Points on a hilly landscape, in no order, each with its height.
A climber steps from a point to the highest of its 4 nearest points, and stops where none of them is higher. Distance is the straight distance between rows; heights are no part of it.
tesig: [129 142 144 150 186 197  95  59 149 132]  (h 7.46)
kitab: [125 119 127 101 120  84 163 137 101 119]  (h 3.33)
Sima: [106 149 188 128 135 147 152 135 124 153]  (h 5.76)
Suran: [120 127 142 110 124  83 154 117  94 147]  (h 4.61)
Vugu: [179 112  93 127  64 112 138 150 152 140]  (h 6.24)
paru: [117 112 123  90 142 105 170 153 111  81]  (h 1.20)
Fadi: [148 158 139 158 171 197  90  68 167  98]  (h 4.73)
rudim: [104 148 184 144 139 151 127 117 126 171]  (h 7.23)
Zof: [103 119 137 129 180 142 109  72 104 167]  (h 7.57)
milun: [102 116 125 131 176 123 109  69 103 167]  (h 7.37)
simug: [127 116 123  97 133  95 165 147 103  92]  (h 1.60)
purik: [102 124 151 123 151 110 133  98  97 171]  (h 7.42)
ritof: [102 141 174 132 152 137 130 104 110 173]  (h 7.48)
kor: [116 128 148  95 139 106 172 140 105 116]  (h 2.54)
Gote: [101 142 176 139 147 154 125 106 115 172]  (h 7.62)
Zerug: [132 107  45 126 116 151  79 187 166  95]  (h 6.66)
sebi: [109 135 168 100 150 149 178 154 133  96]  (h 2.22)
lufi: [122 151 147 161 176 195  89  74 147 136]  (h 6.90)
zisep: [137 105  74 111 117 102 137 160 131  69]  (h 3.25)
kulu: [170 110  84 121  78 112 137 162 140 100]  (h 8.59)
kir: [107 116 120 131 160 105 109  76  94 168]  (h 7.47)
lazu: [134 109  50 120 115 146  93 180 162  78]  (h 5.86)
kisi: [158 115  97 125  87  91 142 151 129  97]  (h 8.10)
Giluz: [117 127 154 113 132  95 157 122  96 143]  (h 7.58)
ruli: [184 112  99 128  65 130 122 145 157 175]  (h 4.47)
ketad: [150 114 105 128  87  75 142 136 116 130]  (h 7.69)
Sepuz: [122 160 151 178 164 188  77  86 146 134]  (h 6.51)
Nuvo: [138 116 124 122 112  71 151 124 104 138]  (h 6.87)
mudiv: [113 154 187 120 135 151 162 155 134 128]  (h 4.15)
tofa: [129 111  90 100 128  99 150 160 119  69]  (h 1.90)
Dekab: [117 136 145 147 181 188  98  72 134 147]  (h 8.41)
zagif: [111 176 189 165 120 153 113 136 146 149]  (h 6.60)
fonud: [118 177 196 163 108 147 124 148 151 125]  (h 6.30)
bopi: [108 107  87 100 143 103 138 161 124  62]  (h 0.84)
riva: [105 114 106  86 160 114 158 156 115  68]  (h 1.31)
vipa: [114 130 163 105 135 106 167 129 101 138]  (h 3.60)
nefav: [113 127 140  87 153 125 172 151 114  84]  (h 1.46)
gep: [103 140 161 141 165 156 117  91 111 171]  (h 8.06)
Finir: [117 103  61 112 132 107 115 163 137  62]  (h 0.11)
sov: [188 113  99 124  67 135 135 156 158 151]  (h 4.60)
Lal: [156 107  66 116 100 122 124 170 150  72]  (h 6.31)
maso: [139 113  90 109 116  94 143 154 122  75]  (h 3.69)
fibe: [110 169 191 162 126 158 117 129 141 151]  (h 6.71)
Zedup: [111 142 185 113 141 131 163 140 116 142]  (h 4.72)
Nedun: [113 132 169  97 145 132 177 145 115 118]  (h 3.45)
fomu: [180 105  82 113  80 160 132 174 160 113]  (h 6.62)
lefu: [139 166 137 176 166 190  80  75 162 106]  (h 5.03)
rukol: [170 108  98 132  72  88 133 140 138 134]  (h 7.28)
zabap: [100 157 188 152 135 156 122 120 135 165]  (h 6.96)
nop: [120 108  70 104 137 105 129 163 129  63]  (h 0.81)
bufof: [114 152 156 163 168 184  88  87 141 148]  (h 7.15)
zeli: [147 106  51 113 109 164 103 190 166  91]  (h 7.36)
nesa: [123 105  55 123 122 127 100 171 149  69]  (h 2.69)
larum: [120 111 109 135 139  85 109  78 101 163]  (h 6.77)
kalo: [131 111 111 133 113  73 120 100 103 160]  (h 7.54)
Kuvi: [111 176 175 182 125 155  82 108 146 143]  (h 7.27)
subu: [110 120 134 125 141  91 128  98  90 165]  (h 8.82)
gefa: [109 130 146 138 185 177  98  72 122 156]  (h 8.08)
rati: [141 116 105 105 113  85 159 149 113  92]  (h 2.25)
nitu: [124 123 131 124 123  79 135 103  94 155]  (h 8.83)
vep: [156 107  85 117  98  96 147 160 127  84]  (h 7.32)
nuv: [100 139 178 125 144 137 142 117 111 167]  (h 6.84)
Zefiv: [175 110  85 119  75 133 132 168 157 111]  (h 7.80)
Pimi: [104 120 137 129 159 115 120  85  94 174]  (h 7.50)
gamav: [ 97 126 151 129 164 134 118  90 105 171]  (h 7.78)
bosuz: [139 113 105 143 102  70 114 100 114 160]  (h 7.00)
nenal: [118 179 192 153 114 149 137 155 160 109]  (h 5.93)
lok: [116 167 162 182 141 176  80 101 144 145]  (h 8.05)
dif: [164 105  65 111  92 157 118 178 163  97]  (h 7.64)
Kun: [153 114 101 134  80  75 124 126 125 152]  (h 7.17)
Refir: [104 146 164 145 163 171 103  91 124 167]  (h 8.42)
mazu: [179 111 103 133  62 116 127 141 153 160]  (h 5.07)
kib: [161 112 100 141  72  85 121 128 137 155]  (h 6.52)
Basas: [105 157 184 165 143 168 106 113 132 165]  (h 6.67)
fozum: [115 135 169 103 137 124 170 136 110 132]  (h 3.77)
Vonu: [170 106  76 117  84 128 135 167 155  90]  (h 8.14)

For each start below, name the point where the climber stops.
Kun -> kulu
fozum -> Refir
lazu -> kulu
Nedun -> Refir
purik -> nitu
lefu -> Dekab
simug -> nitu
riva -> kulu
zisep -> kulu
